The views of a scene show one set of named points, each view turned or mirrored, and shifted as a whole, with a little noise and some points left out.

Scene 1
View 1
(180): 1	-8	-22	-7	-9	4	7	-7	0	-15	17	-4	16	-1	13	7	-20	-7	-1	-12	13	6	-1	-7	7	8	-7	21	5	9	-5	-12	-6	19	-16	0	-4	-5	-3	4	2	-3	-1	-3	-1	-14	6	-6	-1	8	-1	-2	12	-16	-22	1	-11
(182): 6	-19	-18	1	-6	10	9	-1	8	-8	8	-8	2	-18	6	19	-20	-12	-8	-7	8	0	2	-6	-6	13	8	12	8	8	-1	-15	-7	23	-17	-16	-4	9	-5	11	0	1	3	4	7	-21	-6	0	-1	16	12	-9	6	5	-19	-8	-10
(30): 1	2	-10	0	0	-2	1	5	-5	-5	6	-6	5	2	13	-3	-1	-1	-13	-1	11	-2	6	4	-4	-1	-2	5	0	18	3	1	9	1	-9	-2	-3	-8	2	9	5	-1	1	2	2	-3	9	5	2	8	8	10	4	5	-9	-5	-1
(143): 5	-12	-18	-2	-6	4	6	-2	7	-10	8	-4	9	-7	6	10	-16	-8	-4	-8	9	4	3	-5	-3	10	-1	14	7	4	-2	-12	-3	16	-16	-9	-2	0	-6	11	3	-1	1	2	1	-17	1	-2	-3	10	6	-1	8	-2	-18	1	-8
(81): 9	-17	-14	1	-4	4	5	-1	17	-8	0	0	4	-14	-4	14	-15	-11	-3	-8	5	5	5	-5	-12	15	2	9	11	-4	-2	-15	-2	15	-18	-18	2	5	-12	19	4	2	4	6	2	-22	-3	0	-5	12	11	-1	6	8	-17	6	-6
(90): 2	-3	-13	-1	-3	2	3	2	-2	-7	9	-7	6	-2	12	3	-8	-4	-10	-4	12	0	3	0	-2	3	0	9	2	15	1	-4	4	9	-11	-4	-4	-4	1	8	3	0	1	1	3	-8	5	2	1	10	7	4	6	1	-13	-6	-5
(213): 1	2	-16	-6	-5	-4	2	-3	0	-12	12	-1	17	8	11	-5	-10	-1	-2	-9	13	7	3	-2	4	3	-11	15	3	7	-3	-6	3	6	-14	3	-1	-14	-3	7	6	-3	-2	-2	-4	-7	13	-3	-3	3	-1	10	9	-12	-17	6	-5
(170): 7	1	-4	3	4	-7	-3	8	10	-2	-6	2	2	1	-2	-5	5	-1	-10	0	6	2	9	5	-16	4	-4	-2	4	2	2	0	14	-7	-12	-11	4	-8	-8	22	9	2	4	7	-1	-7	7	8	-3	7	12	18	1	16	-6	7	3
(80): -3	2	-6	6	2	5	4	13	-20	4	9	-20	-7	-8	26	2	2	-1	-29	8	14	-16	7	8	-5	-8	14	-2	-8	44	11	10	12	4	-1	-5	-12	1	18	3	-1	0	1	4	13	2	2	14	11	17	18	4	-2	18	-2	-32	0
(6): 4	-5	-16	-3	-4	0	3	-2	5	-11	8	-2	11	-1	7	3	-12	-5	-4	-8	10	5	3	-3	-1	7	-6	13	5	4	-2	-9	1	11	-15	-4	-1	-6	-5	11	5	-1	1	0	-1	-12	7	-1	-3	7	4	5	8	-5	-17	4	-6
(216): 5	-4	-12	-2	-2	-3	1	1	8	-9	3	1	9	1	2	0	-7	-4	-4	-7	9	6	5	-1	-7	7	-6	9	6	0	-2	-7	5	5	-15	-7	2	-7	-8	16	7	0	1	3	-2	-12	7	1	-4	6	6	9	6	1	-14	8	-4
(209): 6	14	2	2	9	-18	-10	11	8	-2	-10	8	6	17	-3	-23	19	8	-9	3	7	5	11	10	-17	-2	-14	-6	1	-2	3	9	25	-24	-8	-3	8	-22	-8	25	14	2	3	7	-8	2	18	10	-5	-1	8	34	-1	16	0	17	9
(56): 4	8	2	7	9	-7	-5	16	-1	6	-7	-5	-6	2	7	-9	15	3	-21	8	8	-7	12	11	-18	-4	2	-10	-3	18	8	11	23	-15	-5	-10	0	-9	3	19	7	3	4	9	4	1	8	16	3	9	17	21	-4	27	2	-6	7
(192): 6	-7	-12	0	-2	0	3	2	8	-7	3	-1	5	-5	3	5	-8	-6	-6	-5	8	3	5	-1	-9	8	-1	8	6	3	-1	-8	4	7	-15	-10	0	-3	-7	16	5	1	2	4	2	-14	3	2	-3	10	9	5	6	6	-14	3	-4
View 2
(30): 9	9	11	-4	-3	3	-6	5	-4	-8	-7	0	9	6	-2	-6	1	10	-2	-2	3	2	2	3	-3	-9	0	2	-2	-8	5	6	9	14	-1	-2	7	-6	-11	-1	-9	-2	-7	-3	8	1	-2	6	6	-13	-7	11	-10	-1	1	-1	11
(182): -7	12	-6	7	4	-3	1	2	3	-4	-1	12	20	-9	-4	-13	-13	10	-1	6	-8	10	17	-2	24	-10	20	-5	6	-12	10	-11	14	12	-7	11	-11	-15	0	4	-10	10	-7	4	9	0	8	-2	15	-5	2	-1	9	-9	-13	8	11
(170): 3	-3	8	1	4	6	-2	8	6	-10	-18	-8	4	2	-10	-6	0	4	-2	-8	-2	-3	-9	6	0	-8	-1	-1	2	-8	13	9	10	13	5	-9	5	-8	-10	-1	2	-4	-16	-11	4	-7	-9	1	-1	-16	4	21	7	2	-5	-12	24
(56): 9	8	17	-12	0	2	-11	7	4	-19	-25	-3	-1	2	-3	-9	8	4	-1	-16	8	-4	-8	21	-4	0	-21	-2	-1	-7	15	19	8	23	1	-11	11	-9	-21	-5	-2	-2	-17	-9	9	-3	-18	8	1	-27	-4	23	-2	6	0	-9	31
(209): 12	-13	17	-3	2	11	-3	11	5	-12	-23	-22	-5	13	-14	0	9	2	-4	-13	2	-10	-24	7	-18	-10	-11	4	-1	-4	10	20	7	11	12	-21	16	-1	-15	-2	7	-15	-18	-19	-1	-10	-16	5	-11	-19	3	34	0	7	2	-24	25
(6): 3	1	3	6	1	5	2	5	-2	-1	-1	-2	14	5	-8	-5	-6	10	-3	4	-5	3	2	-8	2	-15	16	3	1	-8	4	-2	12	6	2	0	1	-6	-2	3	-6	-2	-6	-4	4	-1	6	0	5	-4	-1	9	-2	-5	-4	-4	5
(81): -8	0	-6	12	9	1	4	4	7	-4	-7	3	17	-7	-12	-11	-12	6	-2	3	-12	5	7	-3	21	-12	21	-5	7	-11	12	-8	14	9	-1	4	-9	-14	3	5	-2	5	-13	-3	4	-5	4	-5	7	-6	9	8	17	-7	-14	-2	16
(216): 2	-4	3	7	3	6	3	6	2	-3	-6	-7	11	5	-11	-4	-5	8	-3	2	-7	0	-3	-6	2	-15	15	2	2	-8	6	0	12	6	4	-4	1	-7	-2	3	-1	-4	-10	-7	2	-5	2	0	2	-6	3	14	4	-3	-5	-8	11
(180): 4	6	0	8	-2	4	4	3	-7	4	9	2	19	7	-5	-4	-10	14	-4	13	-7	7	10	-17	3	-19	26	5	0	-9	-1	-9	12	3	-1	6	-1	-5	3	4	-11	0	1	1	4	3	16	1	9	3	-5	0	-9	-9	-4	3	-6
(213): 10	-1	7	5	-3	7	3	5	-6	2	3	-7	12	13	-7	0	-3	12	-4	7	-3	1	-1	-14	-8	-18	16	7	-2	-7	-1	0	10	3	4	-3	7	-2	-3	3	-7	-7	-2	-5	2	0	8	3	3	-1	-5	10	-13	-4	1	-5	-2
(143): -1	5	-2	8	2	2	3	4	0	-1	0	3	17	-1	-7	-7	-10	10	-2	6	-8	6	9	-8	12	-14	21	-1	3	-9	5	-7	13	7	-2	5	-4	-9	1	4	-7	3	-6	0	5	-1	8	-2	9	-3	1	4	3	-7	-8	1	6
View 3
(81): -16	-12	9	12	11	7	-1	0	2	3	-10	2	10	-8	13	5	-3	7	16	18	21	-7	-12	-10	11	12	0	17	-8	14	4	1	3	-1	-5	0	-18	11	10	-9	6	-2	8	-3	-5	3	0	-2	-1	19	7	10	1	-12	6	14	2
(192): -12	-3	2	8	5	6	-1	1	1	5	-8	-2	6	-7	10	3	3	7	11	14	12	0	-4	-8	7	9	-6	7	-7	6	-1	-1	6	0	-4	0	-15	3	2	-5	-1	1	4	-1	0	3	-2	-1	-1	11	7	4	2	-4	-1	6	0
(56): -15	9	-12	9	-17	19	-10	2	3	14	-1	-17	-23	-1	-6	0	17	13	14	15	-7	14	14	-5	-6	3	-7	-10	-3	-1	5	-1	-1	14	-3	-2	-13	-3	-10	-7	-5	-10	-21	8	-6	-5	-3	0	-5	-5	12	3	0	21	-11	-2	-20
(6): -8	0	3	4	9	0	2	0	0	3	-8	2	14	-8	14	2	2	7	5	11	13	0	-6	-7	6	10	-11	4	-9	3	-7	-2	11	-4	-4	0	-14	-1	2	-1	-4	7	11	-2	6	7	-3	0	1	11	6	-1	3	-9	-1	2	5
(182): -14	-19	19	-2	6	2	0	-2	5	0	-9	1	13	-1	16	2	-2	1	12	12	18	-8	-18	-9	16	14	-1	12	-8	16	-3	5	0	5	-1	-1	-20	11	13	-16	-3	3	2	0	4	8	-2	4	-2	15	13	1	-6	-16	6	21	4
(216): -9	2	-2	10	8	4	0	1	-1	5	-8	-1	8	-10	10	3	3	9	9	14	12	2	-2	-8	4	7	-9	5	-7	2	-2	-3	10	-4	-6	0	-14	0	0	-1	0	3	9	-3	0	4	-2	-3	0	11	4	3	5	-4	-2	0	1
(170): -13	7	-11	17	-1	14	-5	2	-1	10	-5	-8	-8	-9	1	3	9	13	14	18	5	7	8	-8	-2	4	-6	3	-5	1	5	-4	5	2	-6	-1	-13	0	-5	-1	3	-6	-3	1	-8	-3	-1	-4	-2	7	5	9	5	9	-5	-2	-10
(90): -9	-2	6	-4	0	2	-1	0	2	4	-6	-3	7	-2	11	0	6	4	5	9	6	3	-5	-6	6	9	-12	-3	-7	3	-8	1	6	3	-2	-2	-15	-1	0	-7	-9	5	0	2	8	7	-3	4	0	5	11	-5	-1	-3	-4	5	1
(30): -8	4	-1	-2	-5	4	-2	0	1	7	-4	-6	0	-3	7	0	10	7	4	9	1	8	2	-5	2	7	-14	-7	-6	-1	-7	0	7	5	-2	-2	-13	-5	-5	-4	-10	4	-4	3	6	4	-4	3	-1	1	10	-5	0	4	-8	0	-4
(143): -10	-8	10	2	9	0	2	-1	1	1	-9	2	15	-6	16	3	0	4	8	12	17	-4	-11	-8	11	11	-7	8	-9	8	-5	0	8	-2	-3	-1	-17	4	7	-7	-3	6	9	-2	5	7	-2	1	0	14	7	0	0	-13	2	10	6
(80): -14	-6	11	-20	-25	8	-7	-3	8	9	0	-16	-13	14	3	-5	18	1	4	4	-11	11	0	-3	6	9	-12	-19	-4	5	-11	7	-6	24	5	-5	-16	-2	-3	-20	-22	1	-30	14	13	5	-6	12	-5	-11	24	-14	-13	11	-10	13	-14
(213): -3	8	-2	1	9	-4	3	0	-3	3	-8	3	16	-10	15	2	5	7	-1	8	8	5	-1	-6	3	7	-18	-3	-9	-5	-12	-5	17	-8	-5	-1	-11	-8	-5	4	-8	11	14	-2	10	8	-3	0	3	8	3	-6	6	-6	-6	-6	7
View 4
(209): -21	-3	17	-3	-9	-2	-12	2	-17	-11	13	-6	-2	4	-2	9	13	8	-18	11	1	1	-9	0	-11	-9	12	6	-13	3	25	0	-10	-4	-6	-21	13	3	-9	12	-9	-6	3	1	12	8	-9	-11	3	4	-19	-4	3	-12	8	14	19
(30): 3	2	-7	13	4	14	-8	4	-9	-7	10	-10	-6	-13	4	0	1	-2	7	-3	3	-2	-10	3	-11	10	7	-1	0	0	3	4	0	5	-15	-6	-1	0	4	-4	1	-2	-4	12	10	10	-1	0	2	-2	-4	-1	-10	-10	2	3	-2
(81): 13	6	-2	21	17	13	4	15	16	2	-9	0	-10	6	-4	-15	-22	-2	2	-8	8	-9	-6	16	-15	4	-12	-9	-2	-1	2	-5	-8	11	3	-1	9	-14	5	-9	2	5	-6	2	-5	13	14	-4	-9	-13	12	-6	-10	0	4	13	-6
(90): 10	4	-11	18	9	15	-5	8	-2	-4	6	-7	-8	-12	2	-4	-5	-2	11	-8	5	-4	-9	6	-11	13	3	-4	3	-1	0	4	0	9	-13	-1	1	-2	8	-8	2	0	-5	11	7	11	4	0	0	-4	2	-2	-12	-6	1	3	-7
(192): 8	4	-3	17	10	12	-2	11	5	-2	1	-4	-8	-1	-1	-7	-11	-1	3	-6	6	-6	-8	10	-13	6	-2	-5	-1	-1	5	0	-6	9	-4	-3	7	-6	4	-6	0	1	-3	5	2	12	7	-4	-4	-7	4	-5	-8	-4	3	9	-3
(143): 16	8	-12	22	13	13	-1	13	11	1	0	-2	-9	-4	-2	-8	-14	-1	12	-13	6	-7	-7	9	-13	11	-3	-5	4	-4	2	3	-2	13	-6	5	6	-4	10	-12	-1	3	-4	6	2	12	11	-3	-3	-5	9	-6	-12	0	1	5	-9
(216): 5	5	-3	15	7	7	-3	11	6	-2	3	-3	-7	1	-4	-4	-7	3	2	-7	5	-5	-7	7	-13	4	1	-2	-2	-2	10	2	-6	9	-5	-1	10	-2	5	-5	-5	2	-1	2	4	12	7	-7	-2	-2	2	-6	-7	-1	3	9	-1
(56): -14	-8	10	3	-2	15	-9	-2	-27	-13	9	-15	-5	-12	9	-1	6	-4	-10	14	3	-2	-11	3	-12	2	4	-3	-10	7	3	-6	-4	-5	-12	-25	-4	-8	-10	8	8	-8	-7	17	9	9	-11	4	-1	-11	-15	3	-6	-23	7	11	11
(6): 11	8	-9	19	9	9	-3	12	9	-1	4	-2	-7	-4	-3	-3	-8	2	9	-12	5	-5	-8	6	-12	8	2	-2	2	-4	7	5	-3	12	-7	4	8	0	10	-9	-5	3	-1	4	6	11	9	-6	-1	0	5	-6	-9	1	1	5	-6
(180): 21	12	-20	25	12	10	-3	14	15	2	5	-1	-9	-8	-4	-3	-9	2	19	-21	6	-6	-8	5	-11	15	4	-2	9	-7	4	11	1	17	-11	14	7	4	17	-16	-6	5	-1	4	7	12	13	-7	1	4	10	-7	-12	6	-2	-1	-13
(80): 4	-5	-14	15	5	31	-8	-4	-29	-12	10	-20	-9	-34	18	-5	2	-14	12	4	3	-2	-13	3	-10	21	3	-8	2	6	-19	-1	8	1	-25	-15	-21	-7	1	-5	19	-8	-13	31	12	10	-9	16	1	-14	-7	9	-18	-26	1	-2	-8
View 5
(30): -6	2	-1	-6	5	-3	-2	-1	10	5	-5	0	-3	9	7	-6	3	14	10	6	3	10	1	5	-1	7	-19	3	5	2	0	2	17	8	-7	-2	-10	-9	-3	-4	-1	1	6	-2	-6	-7	9	8	10	13	3	-1	-1	-5	2	4	3
(180): -6	-25	2	8	2	-4	-11	-15	15	1	-1	9	9	0	13	6	8	7	8	8	12	25	-1	6	13	8	-21	3	-10	14	-10	-10	8	1	8	5	-1	-7	-2	-2	-12	-5	11	-10	-5	-16	4	-7	9	-4	-11	3	2	2	4	-2	-13
(170): -11	6	11	-10	-2	-8	2	8	-10	13	0	-1	1	5	2	-7	3	9	6	7	-3	2	6	2	-12	2	-18	-5	-2	1	7	9	8	6	-9	-11	-5	0	-2	-6	10	6	-7	6	-8	2	7	12	0	12	5	5	-3	-6	-5	4	6
(213): -2	-14	5	1	-3	-6	-6	-7	11	4	-5	4	7	8	6	-1	9	6	7	2	5	25	1	7	1	14	-23	-1	-6	9	0	-6	20	9	4	3	-2	-10	3	-4	-5	-6	7	-5	-4	-10	4	1	2	4	-5	7	4	-4	-6	-2	-11
(182): -18	-18	1	6	8	-5	-9	-11	4	6	8	8	3	-9	18	7	0	11	10	19	13	4	1	1	14	-8	-16	7	-9	12	-16	0	-16	-10	1	-4	-5	3	-10	-2	-8	5	3	-8	-10	-12	7	-5	16	-4	-8	-6	-8	7	16	4	2
(56): -10	26	2	-18	5	-4	7	13	-4	12	-6	-7	-11	12	2	-15	-1	18	9	6	-5	-7	4	2	-14	1	-17	1	13	-8	10	15	17	10	-19	-10	-15	-5	-5	-6	11	9	-5	7	-8	3	12	21	8	23	14	-3	-5	-10	-1	9	18
(6): -8	-15	6	2	0	-6	-6	-7	5	6	0	6	6	1	9	2	6	7	7	8	6	17	2	4	4	6	-20	0	-8	10	-5	-4	7	2	2	-1	-2	-4	-1	-3	-4	-1	4	-5	-7	-9	5	-1	5	1	-6	4	0	0	0	0	-6
(216): -10	-10	10	-1	-2	-8	-4	-2	-2	9	1	5	6	2	6	0	5	6	7	7	3	13	3	3	-2	4	-19	-3	-9	9	0	0	6	3	0	-5	-1	-2	-1	-4	1	1	-1	-1	-7	-5	4	3	2	3	-3	5	-1	-1	-3	0	-3
(192): -13	-9	7	-1	1	-7	-4	-3	-1	8	2	5	4	-1	9	0	3	9	7	11	4	8	3	2	1	0	-18	0	-7	8	-4	2	0	0	-2	-6	-4	0	-4	-4	0	3	-1	-2	-8	-6	6	3	6	3	-3	2	-3	0	2	3	0
(143): -12	-18	5	5	3	-6	-8	-9	4	6	4	8	6	-3	13	5	4	8	8	12	9	13	1	3	8	0	-18	2	-10	12	-9	-3	-3	-3	3	-3	-2	-1	-4	-3	-6	1	3	-6	-8	-10	5	-3	9	-2	-8	1	-3	4	6	1	-4
(209): -4	17	17	-17	-9	-10	7	17	-13	15	-7	-6	1	16	-8	-15	6	7	4	-3	-12	8	8	3	-27	12	-21	-12	1	-4	21	11	28	18	-12	-11	-4	-4	6	-8	17	3	-10	11	-5	8	6	20	-10	19	10	13	3	-14	-20	2	4
(81): -19	-17	11	3	1	-9	-7	-4	-8	10	9	8	8	-9	13	7	2	7	7	16	7	4	4	0	4	-7	-16	0	-15	12	-9	2	-16	-8	1	-10	0	7	-6	-2	0	5	-6	-3	-11	-5	5	-2	6	-4	-7	1	-7	5	6	3	1
(90): -8	-6	-1	-1	5	-4	-4	-6	10	4	-3	3	-1	4	11	-2	3	12	10	9	7	11	0	4	5	4	-19	5	1	6	-6	0	9	3	-3	-1	-8	-6	-5	-4	-5	0	6	-5	-7	-10	8	3	12	7	-1	-2	-2	-1	6	3	0
(80): -8	20	-19	-11	20	4	1	-2	22	1	-8	-5	-21	11	14	-12	-4	27	16	14	7	-5	-2	4	8	-1	-17	17	25	-7	-7	8	17	4	-18	1	-24	-13	-14	-5	-5	7	13	-5	-7	-12	16	13	29	23	13	-17	-8	-5	19	11	19

Which points are out of place in each view (at most two, in the order of its rows)? Write none if all are in place.
view 1 -> none
view 2 -> (6), (216)
view 3 -> none
view 4 -> (143)
view 5 -> none
